A landscape with many peaks, sampled at points; each row gives a point and its height.
From any point a climber steps to the highest of the 2 points nearest to it. It stops when none of these is higher. Distance is the straight distance between rows; heights are no part of it.
nivo height 374: [-23   7  -4 -25  14 -17  -8  -4   9   1 -14  -8 -17 -11   0  12  -5 -13
  22   9  -1]
Nid height 234: [ 14   1  -7  -8 -37  -3 -18  -2  -9   8   8  14  10  11   0 -17 -32  20
   0  14 -11]
fusi height 282: [-33  20 -42  -8 -37  -5   4  -2 -20  27  17  17 -18 -14  11 -18 -13 -15
  -7   0   7]
Lalov height 480: [-14 -19  12   6  -4  -7 -16  19  -9  -6  -1  -8   5 -11   9  28 -22  27
  18 -28  16]
zupe height 352: [ -7 -10 -18  -4  -4  14  -2 -24  -7  14  -1 -19  24  18 -10   0 -22  16
   0  -1   5]
gabig height 304: [ 14   9   7  35  26   4   7  23   7   8  -6 -17  12   3  36 -11  34 -14
 -27 -16  15]
tivun height 502: [-22 -11  14  -7  -9   0   9  18 -14 -27 -13 -15 -13 -20  -5  20 -19  23
  24 -23   4]
Rufe height 266: [-24  21  23 -24   7  14   5 -30  19  -3 -20   6  -8  32 -19  12 -22   7
  17   9 -11]
zogup height 132: [ -1 -39  12  -3   4 -12  15 -11  -9 -42   0 -32 -15 -36 -22  36  13 -13
  12  -5   5]
Nemef height 351: [-24  11 -28 -28  12  -8 -19  -2   2  14 -20  -5 -17  -3  13  -5 -30 -10
   6  14 -12]
Rore height 397: [-10  -1  18 -11   9 -34 -24   5  24  -9 -12   0 -19 -12   8  -5   3 -22
  12  14  -2]
Bag height 509: [ -3 -22  24 -24  -1 -25 -31 -22  19   0   6  26 -16  -3 -21  -6  16 -19
   5  29  -2]
rimuf height 31: [  7  -8  -3  14 -14   6  20  24 -27 -24  11  24 -15 -31  -4  20  27 -16
   0  -4  20]
gez height 128: [-27  14   7  -3 -15 -17  23  27 -17 -14   8  34 -16 -38   5  28  19  -9
   7  -6  -5]
benu height 220: [-10  -3 -15 -15 -12  -1 -25   0  -4   4 -17   3  -7  12  -7 -13 -40  19
  -3  14 -16]
Danas height 331: [ 13 -56  -7 -19 -12 -10 -23   3   3  -1  36 -33   3  -3  -3  -2 -21  15
   9   9  -1]
lufe height 60: [ -3  -1  29  -5  -9 -34 -21  37   7 -14  -6  20 -37 -28  12 -24 -13  -7
   0  19 -22]
zumag height 370: [-45  37  -1  -3  -9  -3 -17  -6   5  40 -13  26  22  31  -2  -4  -6   5
  -4 -22  -3]
fim height 505: [-16 -13 -45 -22 -23   1 -13 -30 -10  27  13  17   9 -13 -25   1   9 -13
  -2   8   4]
lek height 172: [  9  -2   1 -17   1  -8  16 -14  -5  -8   4 -14 -12 -16   5   0 -29  -7
  31  24 -13]
vib height 105: [ 18  -1  -4  10 -12  -4 -18  17   0   3  15  20  12   7   4 -14  23   2
 -23   2   8]
pemi height 332: [-18  22 -23 -11   1  -6   7  15 -17  14 -11 -11 -19  -5  16  -7 -13 -13
   9   5  -4]
temid height 197: [ 11  20 -39  10 -18   8   2 -17 -11  21   9  15  41  16  -7 -31   2  -2
 -28 -16   1]
Belun height 439: [ -8 -36  -8  -3 -20  -3 -24 -13   5  20  22 -10  29   3 -10  14 -22  33
   6 -16   9]
Tik height 117: [-26  40 -20  15   4  -7  35  35 -23 -12 -12   9 -23 -32  16 -10 -15  -2
 -10   2 -25]
Pir height 482: [ 19  -5  52   4   1 -12  12 -23  20 -18  -6  13  -7  -5 -18   3  -2  -9
  19   2  -5]
Fiba height 41: [ 32 -13  24   9  -6  -9  19   3  -5 -23  24  19 -16 -29  -9  14  33 -19
   4   7   3]
fila height 334: [ -1  11 -28   2  20  20  29 -50   7  28   1   0 -15  21 -13 -11  24 -30
   3  -1   0]
Tilo height 550: [-11  20  22  -4  11 -13  -1   0  30  21  17   5  -1   7  27 -29  14 -16
 -10  22  -6]
Ved height 206: [  1  20 -36   0 -13   1 -18   0  -8   5 -14   3   5  20  -4 -30 -30  13
 -17   8 -15]
nupi height 136: [ -7  31  16   0 -12 -14  33   5  -7  -5  -6  22  -9 -24  -1  18  10  -3
  19   3  -8]
mizig height 412: [  6  37   7  29  13 -12  12  49  -7  -8 -22  -7   5 -10  35   4 -18  12
  -2 -20  -5]
takar height 263: [-12   9   6  14   4   4  38  23  -9 -11  23 -10  -2 -36  32   1  43 -18
 -24 -14  13]
muzo height 284: [-20  23  28 -27  -6  -3  -3 -32  23  12  -6  30 -11  22 -16   0  -6  -4
  14  16  -9]
det height 151: [-15  40  45   7  11 -27  12  25  13 -32 -42   2  -9   0   5   8 -21  -4
   4   0 -29]
Nanu height 109: [-28  24 -11  -8  10  -6  27  24  -5 -21 -26  -3 -18 -18  13  -4  20 -14
  -3  -2 -14]
mipib height 171: [ 24  18   8   0  27   0  -4  23  17 -25 -27 -10  -7  12   7 -25  -4  -9
 -16  20 -19]
rar height 224: [-21  14  31  -8  -1 -13   3 -20   7  22   2 -13   6   5  13  32 -33  20
  32 -11   5]
tel height 181: [ 30  11 -38  15 -20  10  22 -30 -10  25  22   3  19  23 -11 -26  -4 -11
 -20   4   0]
sakef height 450: [ 11   3  46 -16   7 -24  -1 -27  42   4   2   9 -12   1  -8  -3  -6  -9
  23  22 -14]
buk height 95: [ 17 -15  -8   5 -18   1   1   7 -18  10  37  14  -2 -17  10  26   5 -14
   4   2  20]
veg height 414: [  0 -37 -38 -11  -4   5   0 -20 -13  13  20 -44   4  -7   8  13 -18  -6
  10   8   9]
kazor height 272: [  9   4  10  11 -22  36   9 -27 -11  -5   1  29  10  22 -33   1   8  32
   3 -16   9]
mol height 545: [-16  -5   3 -36  -7 -15 -16 -24  24  17  15  20 -22   3  -5  -9   8 -24
  12  32  -4]
bog height 127: [ 25  -7 -11  18 -17  17  10  15 -30 -20   6   5   2  -4  -2   9 -10  23
   0 -10  17]
dofu height 384: [ 23  20  -2  30  10   1  27  39 -24 -28 -21  -2   7  -4   4   5   5  13
  -8  -9  -3]
boriz height 39: [  2  -7   1  -9  12 -14 -19  27  15  -9 -19  -8 -17  -5  16 -30  14 -24
 -22  29 -18]
bev height 443: [-38   5 -21 -21 -15  -5 -25 -18  -7  24  -6  34  16  -3 -14  -5   6   6
  -7  -7   6]
Dobo height 497: [-18 -11 -21 -17   1  17  23  -2 -17 -14 -17 -32  -9   5  -6  14 -20  13
  14  -7   2]
mik height 186: [ 14 -10   6  -2  -2  -6  -9   4  -7 -13  -3  -9  -4 -14   9   9 -15   6
  16  12   7]
Zoz height 309: [  7 -48   8  -9   7 -13 -10 -22  16  10  32 -35   8 -11   1   9 -18  -4
  14   3   8]
gefo height 459: [ -8 -31   4  -4 -14 -12 -32   7  -6  19  12   1  16  -4  11  24 -15  22
   8 -15  17]
karof height 295: [ 18 -21  39  -1  -6  11  22  -4  -5 -26  11 -10   4  13 -28  -1 -15  32
  20  -7   3]
sipaz height 261: [  1  20  16   0 -25  17   9 -24  -8   1  -4  30   9  25 -21 -12 -12  25
   5  11   0]
mes height 47: [ 34 -22  24  20  -5  11   9 -13   0 -35  10  26 -12  -7 -21   4  39  -9
   6   9   9]
nelas height 253: [ 24   0 -31  -4  14   4 -23   7  17  -6 -14  -9  15  16   5 -35  -2   2
 -29  20 -15]
posif height 134: [  9  25  29  25  31   2  14  14   8 -19 -33 -15   7   2   1  18   5  -7
  -1 -20  -1]
Mafer height 283: [ 10 -22  21   3  -7  29   9 -12  -9 -14   3  11  -3  17 -23   2   1  34
  14 -16  13]
Fuba height 315: [  4  19   5  22  45   3  24   5  18   4  -7 -25   6   8  22  -4  28 -24
 -11 -13   5]
Kovak height 198: [ 13  27 -23   1  -4  15 -15  -1   1   4 -25  -5  34  27  -6 -26 -19  22
 -21  -3 -18]
Zep height 28: [-10  11 -22   0 -14   5  27  26 -25 -12  25  16 -20 -25  10   7  22 -17
  -4   2   9]
Fivu height 247: [ 12  11  -8  -9 -30   1  -2 -16  -5   5  11  28   5  24 -14 -20  -5  11
 -14  10  -3]
mep height 255: [ 11   7  20  24   9 -19  33  29  -1 -16  28  -4   5 -36  27  15  29 -27
 -16  -5  -4]
kifip height 357: [-23   0 -36   4  -2  -6 -28  11  -8  17 -11 -14   5  -3  16   2 -27  24
   1 -15  -1]
buke height 142: [  9  29  42  26  13 -23  18  18   8 -35 -38  -5  11  -7  -8  19  -2  -1
  -3 -15 -23]
Linop height 356: [  8 -27 -33   5   0  20 -17  11 -24   0 -12 -11  28  12 -10   5   4  22
 -16 -18  17]
vuz height 314: [-17   0 -10  14   4  -4 -24   7  -1  23 -11   6  24   5   3  21   3  20
  -9 -31  10]
gavib height 277: [ 22 -23  11  -2   2  39   1 -39   7  -2  -2   6   5  28 -42 -10   9  11
  -3   3  -7]
zez height 578: [-15   4   2 -28  10 -16  -7 -15  31  30   9   3 -12   7   9 -22  25 -32
  -7  27 -14]
Tof height 184: [ -4  16  13  -3  38   2  -8   4  25 -15 -34 -13 -10  23  10  -8 -13 -21
  -8  12 -17]
mit height 306: [-16  -7 -32  -2  -5 -14 -23  21 -23  10  12   7 -27 -31  11  12 -16 -16
   5  -3   9]
solip height 469: [ 20 -16  -5  11  -4  -9  -8 -23   5  36  38  -3  23   2  13  16 -20  -6
   6   5   5]
lil height 195: [ -2 -15  16  -6  -7 -19  -4   9  -2   4  12 -22  -8 -18  19  22 -34   4
  26   1   1]
gusa height 121: [ 30  -8 -22  18 -34   8  -7  24 -36  -1  19  19   3  -7   6  -5 -10  19
 -16  -4  10]
lokaz height 461: [ 35   3   1  19   0 -18  15  32  -4 -19  12 -12  10 -31  30   4 -20 -10
  -1   9 -17]
tubu height 256: [-46  19  -8  -5  15 -18   2  20   4  17   2 -13 -18 -27  40  12   7 -25
   6  -4   0]
Fazaf height 400: [ 28 -24  16  25  17   2 -21 -25  29  22   6  -6  17  13  -2  13   9  -1
  -2 -26  -1]
vekil height 53: [  5  15  28   9  -1 -20   1  41  13 -19   1   6 -26 -23  25 -39   4  -7
 -10  23 -23]
nis height 348: [ -3 -26  22 -23  -9   6 -14 -36  17   4  15   1   5  18 -32  -2 -13  20
  11   9  -7]
narug height 353: [-30  30  10   7 -14  14  -8 -20   9  29 -19  20  27  39 -14  -2 -23  23
   4 -18  -6]
vakoz height 451: [ 23  27  10  17   2  -1   6   3  14  13  -8   8  17  24  13 -15 -19  10
   3   7 -11]
Rudit height 265: [-38  24 -26  -4   1  -7  16   1   6  40  13  -9  -2  -9  35  12   5 -27
  -1  -2   7]
sezad height 349: [ 22   2 -19  15  29  15  19  -5   0 -18 -22 -26   3  -1  -1  -2   3  -7
  -7  -3   0]
dar height 73: [-16  13  28 -10   0 -27 -39  23  37  18  -6  20  -3  16  14 -17  -2  10
  -7   6 -14]
Soviv height 318: [ -2  19 -37  -2  24  22  31 -24  -6  11  -6 -10  -1  14   1 -10  30 -33
  -8   8  11]
Nup height 485: [ 35  10  26  13   1 -32  -5  49   7 -15  10  -6  -2 -22  36 -13  -8   0
  -8  10  -9]
mipog height 337: [-15  16  29   1  -9   3 -21 -16  11  19   2  10  21  29  -6   4 -32  33
   5 -11  -8]
fito height 293: [ 10   5 -26  24  30   7   7  26  -9   3  -2 -20  13  -4  25   5  23  -9
 -14 -12   8]
Vav height 89: [  5  19  28  16  -1  -5  -8  26  16  15   9  15  16  16  19 -35  23  11
 -22   5  -5]
Kono height 141: [ 28  27 -10  20 -10   8  44   5 -25  -4  12  -3   6 -12  15  -3 -11  -6
   3  -1   7]
lesa height 260: [ 15 -27  33  21   0   7  -5  -3  -8   7  12   6   6   2  -4  34  11  24
   6 -33  26]
rus height 158: [  3  -4   6 -10  -5 -14  37 -24   1 -21  11 -17  -9 -27  -8  26 -13 -12
  18  15 -19]
Dul height 126: [ -8   6  25  19  32   0  27  10  -2 -38 -45 -37   7   0  -7  32   2  -9
   2 -25 -11]
toz height 326: [ -6 -22  37 -31  -4  13   3 -18  15 -25  -2  -8  -9  19 -30 -14 -15  16
  15  16  -9]
Buf height 18: [-14  12 -38 -20  -5   6  21 -12 -13   1   2   4 -22  -7  -4  -7  11 -27
   5  25   6]
rasum height 294: [-26   7 -23 -14 -16 -18 -18   9 -10  29  14  16 -30 -19  11  -7 -11 -10
   1  13  -5]
vog height 143: [  4  41   9   2  -2   5  33  19 -15 -13 -11  21 -17  -4   4  -4   9   5
   6   4  -3]
tubig height 35: [ 26   4  19  30  -8   2  33  18 -18 -18  21  19   3 -26   2  25  28 -10
   0 -12   8]
Zeso height 275: [  7  25 -28  21  -2   7  29  37 -15  -2   9  -7  -3 -18  34  -5  20 -16
 -16   1   4]
Komip height 327: [-14 -22 -16 -21   8  21   1 -38  -8  11   1 -13   7  21 -34   2  -4  12
  10 -15   1]
fezav height 232: [  0  12  17  11 -20  -9  12  26 -24 -10  -6  15   1 -20  14  28 -17  10
  15 -13   3]
dadut height 510: [ 28   3  30   8  -5  -1  15 -19   9  -1  10  13   1  10  -2   3  -6   4
  19   0  -1]
Badas height 399: [  5 -20 -17 -25  11   5  -5 -46   6  -2   0   1 -11  -1 -23  -3  16 -23
   8  28  -1]
Ponu height 430: [ -1 -53  39  -8  -5  -7 -31   8   7 -34 -15 -24  -2   9 -37  -9   2  13
   1  -8  13]
satat height 465: [ 15 -29 -17 -16   6   3  -6  -4 -14 -38 -16 -12 -22   1 -13 -12  -4  -3
   6  26  -6]
ropeb height 301: [  0 -36  -1 -20  -5  32  12 -48  14   4  16 -12  -4  19 -44  -5   6  15
   9 -12  -6]
limu height 23: [ -9   2 -12 -12 -13  13   9  11  -9   0  20  22 -11  -6   6 -11  30 -21
 -10  15  15]
saret height 475: [-24 -28 -36 -23 -24   6 -14 -27 -17  13  26   2  -1 -11 -18  23  -3   4
   4  -2  17]
tima height 422: [  4  11  25 -15   9 -26   0 -11  25 -15  -9   1 -12  -3  -6 -14  -1 -27
  19  27 -21]
fut height 268: [ -5  10  -8  14 -11   6  12  43 -18   0  28   7  -4 -30  38  -9  31  -6
 -29 -11  16]
Tudu height 363: [  3  -6 -23 -14  20  11   2 -51  22  29   8  -5  -7  14 -16 -13  16 -30
   1  19 -11]
nof height 103: [ 23  -7 -36   9 -12  12  15   6 -20   0  23   8   3  -4   3   7  11  -9
  -2   4  21]
Bar height 472: [-15   3 -33 -19 -31  -2 -22  -5 -11  29  15  27  28 -12 -15  -9  24  -7
 -17 -10   6]
soro height 111: [ 28  -9 -32  -7 -24  20  28 -10 -34 -18  20   9 -14  -6 -20  -2  10  -6
   6  21  20]
kopem height 66: [ -4  13  22  -4  -9 -29 -32  25  19   2  -8  13 -24  -2  20 -22 -20   7
   6  14 -20]
nevap height 225: [-22  13  43 -15   4  -5  13   0   1 -23 -31 -15  -6   2  -5  23 -28  11
  23  -2 -13]
Pebud height 528: [ -2   1   7  -7  -2 -19 -19  19  23  18  12  -1   0  -6  34 -43  13  -7
 -21  18 -11]
Vafa height 249: [-44  15  -3  -3  14  -3   5  16   0  15   7 -11 -21 -27  39 -12  28 -16
 -19   2   4]
Numaz height 123: [ -4  42 -16   7   3 -12  57  21 -16 -17   2   0  -9 -24  17   8   0  -8
   1   0 -30]
zelu height 429: [  8  43   5  16  -6 -11   0  27   1   5  -8   9   2  11  31  -6 -21  13
   2 -11  -7]
riluz height 341: [-12  16 -33   1   4   2  -7  21 -24   2 -22 -11 -19 -11  16   0 -40  15
  11  -8  -6]
pofus height 335: [  2 -23 -11  18  21   8 -23 -11   7  17  -4  -2  22   4  -3  27  11   7
  -8 -35  23]
Zop height 398: [ 15  25  -2  23  18 -13  29  35  -5 -29 -29  -8   4 -18  24   3  -7  -4
 -16  -7 -23]
Vuf height 10: [-13  21 -29 -25   0   5  13 -22  -7   3   0  -3 -19   5  -1 -11 -20 -13
  15  32  -8]
Poniv height 96: [  2  14   3   6 -19  -3 -30  24   3  13   1  28  17   8  16 -36  12  15
 -26  -5  -6]
zovat height 409: [  1 -48  37  -8   7   8   1  -9  12 -30   4 -31  -7   5 -32   1   9  12
  10 -12   9]
lik height 391: [-45  26  -7 -13  17   4 -22 -15  19  32 -24  12   3  27  -6   9  -8  -2
   0  -4  -2]
zunak height 466: [-33 -18  -3 -23  22   6   4 -21  -1  -5 -12 -30 -14   0 -12  21 -13   5
  18  -5  10]
gapi height 54: [ 29 -30  -4  -1  -8   6  -5  -9 -16 -18   8  22 -15 -16 -17   8  35  -3
  -1  10  25]
zovo height 1: [ -4  25 -21 -22  -7  12   4 -12 -15 -10 -20  -4 -18  21 -10 -25 -38  10
   8  32 -11]
nugo height 358: [ 23 -34  -7 -18   2  -6 -18  11  -2 -23  10 -42  -1  -6   3 -22 -26  15
   3  11  -7]
Bored height 194: [  8  -9  27   0  11   8 -26 -28  26  17  -1  18   9  26 -30  -2  20   3
  -8  -7  -6]
biril height 237: [-16  20 -19   6  -7  13   4  34 -13   3  -9   9  -2   3  15 -40  33   9
 -28   3   7]
guze height 80: [ -8 -23 -23   7 -11  13  10  -5 -31   1  21 -12  12 -13 -10  25  -4  23
   7 -19  33]
sovu height 375: [ 14 -20   0 -15 -11  -6 -20 -22  10   7  14   5   5   5 -12  -5   6   5
   2  11  -1]
ketar height 22: [ -3   2 -41 -18  -5   2  18  17 -19  -9   6   9 -34 -28   6 -15  15 -20
  -2  22   0]
dubuv height 449: [ -7 -34  48 -14 -10 -20 -35   4  10 -22 -10  -7 -13  -7 -23   7  -5   4
   5   1  12]
Memap height 135: [ 41   4 -21  33   3  25  29   6 -32 -12   6  -8  15   3   1   3  -6   6
   3  -8  14]
lep height 302: [-12   5  26 -23  -4   3 -14  -8   6 -13 -20  35 -16  15 -22   0  -4   3
  13  20  -2]
fuziv height 404: [  1 -19 -18 -19   5 -15 -42   1  11   7  -9  -4   7   2  -5  -1  -1   1
  -2  15  -3]
Taneg height 250: [-25  26  18 -12   6  15  -5  -9   3   6 -31  -2   5  30   0   6 -36  18
  15   2  -3]
gem height 72: [ -4 -39 -17  -1 -14  27  -5 -19 -20  -7  22  -6  15   2 -31  17  15  21
   2 -16  23]
dako height 116: [  0 -12  28  24  25 -12  19  -9   3 -27 -27 -28   6 -20 -21  41  10  -7
  -3 -31 -13]
neper height 251: [-20   0   6 -13  -1  19  -6  -5   4  -3  -2  44 -15  11 -29  -9  48  -6
  -9   1  12]
Kor height 476: [ -4 -27  34 -18  -5 -15 -52 -12  22 -12  -5  15  -4   9 -24  -2  -4  -2
   0  14  -5]
Bigud height 320: [ -3 -30 -48   1   1  -1 -37  17 -22   5   1  -7 -10 -17  14  12 -12   1
  -5  -3  11]
Zum height 259: [  5  13   7  20 -21  30  24 -41 -10  25   8  19  10  32 -27   0  -9  16
  10 -26   5]
Dapem height 435: [-22 -37  -4 -26  13  13  18 -10   4 -11   5 -35  -6   9 -28  12  -1  14
  21 -19  11]
kisi height 411: [  6  21   3  11   9 -11  19  -4  -2   4  -7 -10   8  -9  26  22 -16  -6
  16  -9  -2]
puda height 523: [-31  -8 -21  -9   7   4  13  13 -25 -34 -27 -20 -15 -19  -4  24 -12  11
  22 -12   7]
Dobam height 432: [ 24 -30 -23 -14  -2   0  -5 -17  -4 -15  10  -3 -15  -5 -13  -2  11 -15
  -2  34   6]
kirub height 231: [ 10   4 -20  -2  32  -7 -25  11  16   0 -18 -25   3   9  19 -14 -18  -5
 -12  14  -8]
tupu height 290: [  1 -20  39  10   5   8  -2  -7  26  17  11 -22  26  24 -16   6 -13  34
   6 -46   2]
govuz height 507: [ 17  14  13  16   4 -23 -13  36  28  10   8  -2  -4  -1  38 -26  -2  -7
 -11  17 -13]
Lafuf height 336: [  7 -20 -36  12  -4  -3 -27  10 -13  10   0  -6  21  -7   5   8   3   4
 -16  -3   9]
dez height 149: [  7  39  -9   6 -14   4  43   5 -11   6  10  14  -7  -4  12 -10   2 -21
   3   9  -1]
Sug height 310: [ -4 -11  44  18  24   3  -9 -12  30   9  -7 -32  12  16  -7  23 -16  10
  16 -35   5]
deri height 113: [-32  35 -23   1   6  14  25  28 -17  -6 -20   3 -30 -15  23 -28   7  -9
  -8  11 -14]
ser height 122: [ -4  16   2 -12 -22   2   9  25 -28 -13   5  36 -30 -30  -5  14   3   3
  10   3   9]
mipi height 300: [ -8   7  -8   9   4  11 -12   8 -16   1 -13   9   5  -1  -5  19  10  12
   3 -16  15]
kot height 144: [  9 -23   7  -7   9  -5  45 -15  -9 -36  11 -40   1 -29 -12  31  -1  -5
  16  -1  -4]
naso height 215: [  6  26 -21   6  -9  15  -3   5   0  14 -11  12  36  35 -10 -34   9   7
 -37  -3 -15]
Duno height 120: [  4 -25  17  21  15 -19  11 -13  -1 -21  -7 -35   2 -38 -19  47  19 -30
   6 -21   6]
vero height 156: [-10  48 -21  -4 -11  10  49 -13  -5  15   6   7 -13  22   7 -27  -6 -13
  -8  15   2]
timog height 333: [-13 -22   6   5  29   5 -26 -24  24  14  -1 -35  10  19  -7  19 -12  10
   6 -30   8]
gafeg height 257: [ 30 -22  15  -9  -1  13 -16 -30  18 -17   0  21   1  14 -38 -10  20   0
  -9  17   1]
zuv height 46: [ 28  -2   9  -7   7 -24  -9  28  13 -29  -4  -6 -27 -17  15 -28   2 -18
 -11  27 -23]
soti height 245: [ 24  18   5  16 -21  20  12 -35   5  27   9   6  25  33 -17  -8 -21  19
  -2 -11 -11]
lud height 167: [ -2  27 -31  13 -21   4  37 -30  -9  19   7   3  13  33   1 -24  -6 -19
 -12  -3   4]
ged height 118: [ 12  12 -15  -8 -31  16  20   8 -37 -15  10  28 -23 -14  -5  -5   4  -2
  11  20   4]
kibob height 235: [-13  -5  17 -13  14  12  -8 -25  26   3 -16  30 -16  17 -30 -14  43 -17
  -5   4  -2]
Kizo height 81: [-20  13  34  -1   3 -10 -26  23  33  13  -6  25   4  17  11 -23  33   1
 -24   3  -9]
Povoz height 527: [ 12   5  25  10   0 -18   3  -5  26  22  29  -1   5  -2  24  -8  18 -25
  -2  12   5]
zis height 216: [-12  -1  11 -17   1   2 -36 -26  33   3 -11  27  11  21 -30 -11  24  -9
 -11   8 -19]
Dov height 308: [ 17 -17  31 -13  -7   3   2   7   2 -35   1 -10  -6   2 -15  -4 -25  26
  14  16  -5]
Zukif height 388: [  7  19  19  28  18   3   9 -13   6  23  -5  -5   8   3   4  32  -3   2
   9 -19   7]
Tagil height 210: [-15   4  28   5   2 -35   4  -6   8  15   8 -17   2 -20  26  39 -30   3
  35  -6  -6]
pomes height 286: [ -1 -14 -11  -9 -13  16 -17  -8 -11   2  -8  22   4   3 -17  10  11  22
  -8  -7  15]
Gosi height 271: [ 18  -3 -41   8   8   9  -7  25  -4   1  -2 -13   7   4  15 -35  17  -3
 -27  14   2]
salum height 248: [  9   9  31  16  -6 -26   9  40  -3 -10  14  18   1 -31  28   6  23 -12
  -1 -11  -1]
pov height 129: [-15  36   2   8  -6 -18  57   4 -16 -14  11  15  -5 -30   7  35  14 -11
   2  -4 -21]
pez height 369: [ -1  18  13  40  24  17  19 -16  16  29 -10   6   5  12   6  20  27  -3
   4 -37  12]
giv height 239: [  5  16  30  19 -25  -7  13  44 -20 -10  15  33  -1 -17  17  16   5  10
   5 -13  10]
gug height 244: [-35   6  -4   0   3  16   3  16  -5   0  -1  -3 -26  -7  30 -38  29   0
 -28  10   3]
sab height 415: [-34   8 -13 -28  -4  -3 -18 -23   6  27 -15  19  -5  13  -5   2   3 -10
  -5  19  -2]
vogu height 413: [  6 -15  -6   0 -20  11 -22 -26   6  27  19   3  42  10 -17   4  -1  19
  -2 -21   1]
Vubi height 273: [ 11 -25  26  24  -6  21  -9  -9   2  19  15  -7  26  17  -3  17  -8  39
   8 -34  17]
kun height 382: [  5 -19 -22   1   1  26 -12 -21  -7  12  -6 -15  43  13 -23   2   4  10
 -13 -28   3]
fota height 378: [-18 -17 -33 -14   4 -16 -51   9   7  19  -7 -22  13  -6  12   6 -18   6
 -11  -2  -6]
Seku height 49: [  6  12  23   7 -15   1   5  45  -2 -13  15  16  -5 -12  26 -36  20   5
 -17  21 -10]
Kino height 63: [ 16 -30 -18   4 -13  19   1 -29 -15   3  24  17  -1  -5 -27  19  24  -2
   6  -2  19]
Tisif height 329: [  8   9   3  15  35  15  10  -4   9   2 -16  -3   2  11   0  -6  21 -13
  -4  -3   2]
ref height 238: [-24  16  32  -2   4  -1   7   8   1   0 -17 -12   8  18   6  21 -37  28
  24 -19   3]
vezuz height 387: [ 12 -38 -29 -11   5  12  -9  -2  -5  -7   4 -50  11   9   4  -3 -22  13
   3   3   5]
Vulun height 408: [-14 -47   8 -23   6  10  -6   7  10 -17   9 -28  -4  29 -41 -10   4  13
  12 -20   9]
kapa height 196: [-20   2  17  -1  38   1 -32   1  29  -4 -37 -22   6  28   3   1 -13 -11
  -6  -3  -6]
mogi height 214: [-13 -13  -8 -12  28   0 -32   3  17  -5 -35 -29   0  11  14   6 -31   1
   8   6  -7]
bepu height 366: [  1 -38   4  12  27  -2 -28 -25  30  27  -5 -20  12   1  -3  25  12 -10
  -7 -27   9]
nog height 436: [ 20  20   4  21  23 -25  23  11   8  -7   3 -25  13 -15  27   1 -13 -14
   4   5 -15]
kulo height 274: [-49  27 -28   2 -25 -15  15   3 -12  44  15   6  -9   1  27  -8  -9 -17
 -11  -7  10]
Levab height 433: [ 14 -23  -9 -12  11  -7 -33  14   5 -22 -14  -1 -17  -5   0 -13 -13   0
  -7  18  -8]
mif height 161: [ 12  22  31   0   9 -13  10  25  13 -28 -30   2 -13  -3   5 -16  -4  -7
  -2   8 -20]
kelos height 114: [ 28  -3  -2  15 -27   4 -11   3 -18   4  13  29  25   6  -8   2   4  20
 -11  -3   9]
Kipav height 319: [-11  -1  22 -11   2   7 -26 -14   7   5 -10  21   8  18  -9  -2 -11  19
   6   6   3]
Tiviv height 281: [ 14   3 -39  13  16   9   7  27 -23 -11   3 -13   5 -11  23 -16  29 -20
 -24   7  14]
Nise height 368: [ 37   1  -4  18  17   9   8  18 -14 -37 -17 -15   2   5   1  -4   7   6
  -4   5   0]
guni height 236: [ 27 -28   2 -26 -10   1 -29  -3   8 -20  -5  18 -10   9 -25 -22   8   5
 -10  28  -7]
viben height 229: [  4  26 -18  18   4  11   0  35  -3  10  -9   6  24  16  13 -25  13  12
 -38  -2  -3]
guv height 500: [ 21  -9   6   4   2 -22  -5 -15  16  24  28  -1   3 -11  19  14  -4 -31
  14   8   6]
Besa height 88: [  5 -13 -24   9 -11   5  11   2 -33   2  26 -12   3 -29  10  36  -9 -11
  15 -13  27]
nase height 479: [ 33   6  14  15   3  13   1 -13  10   3   8  13  12  22 -13 -18  -2   7
  -4  12 -10]
Kem height 445: [-18 -21 -25 -15  -7  -3  -1 -39  -6  24  22 -21  12  -1 -10  24 -17  -4
  19  -6  12]
zovif height 437: [ 35 -12  -7  25   8   7  -2 -30  19  34  32   2  21   2   6   6   7  -5
  -1 -13   9]
bomi height 267: [-10 -24  -6  -8  10  14 -20 -14   4   7  -4  20  -4   8 -24   6  39  -4
 -12  -6  18]

Call two points neighbours if one is among the 2 nearest of the other. Go from one point of each pair to the other, from neighbour to neighbour, staying as high as possible. Name the lowest point that can't be avoided.
satat / Tilo -> Tisif
puda / zez -> Vulun
dadut / satat -> pemi

Where does a climber stop that starts at each point below?
buke -> dadut
fezav -> dadut
Taneg -> fim
zis -> Tilo
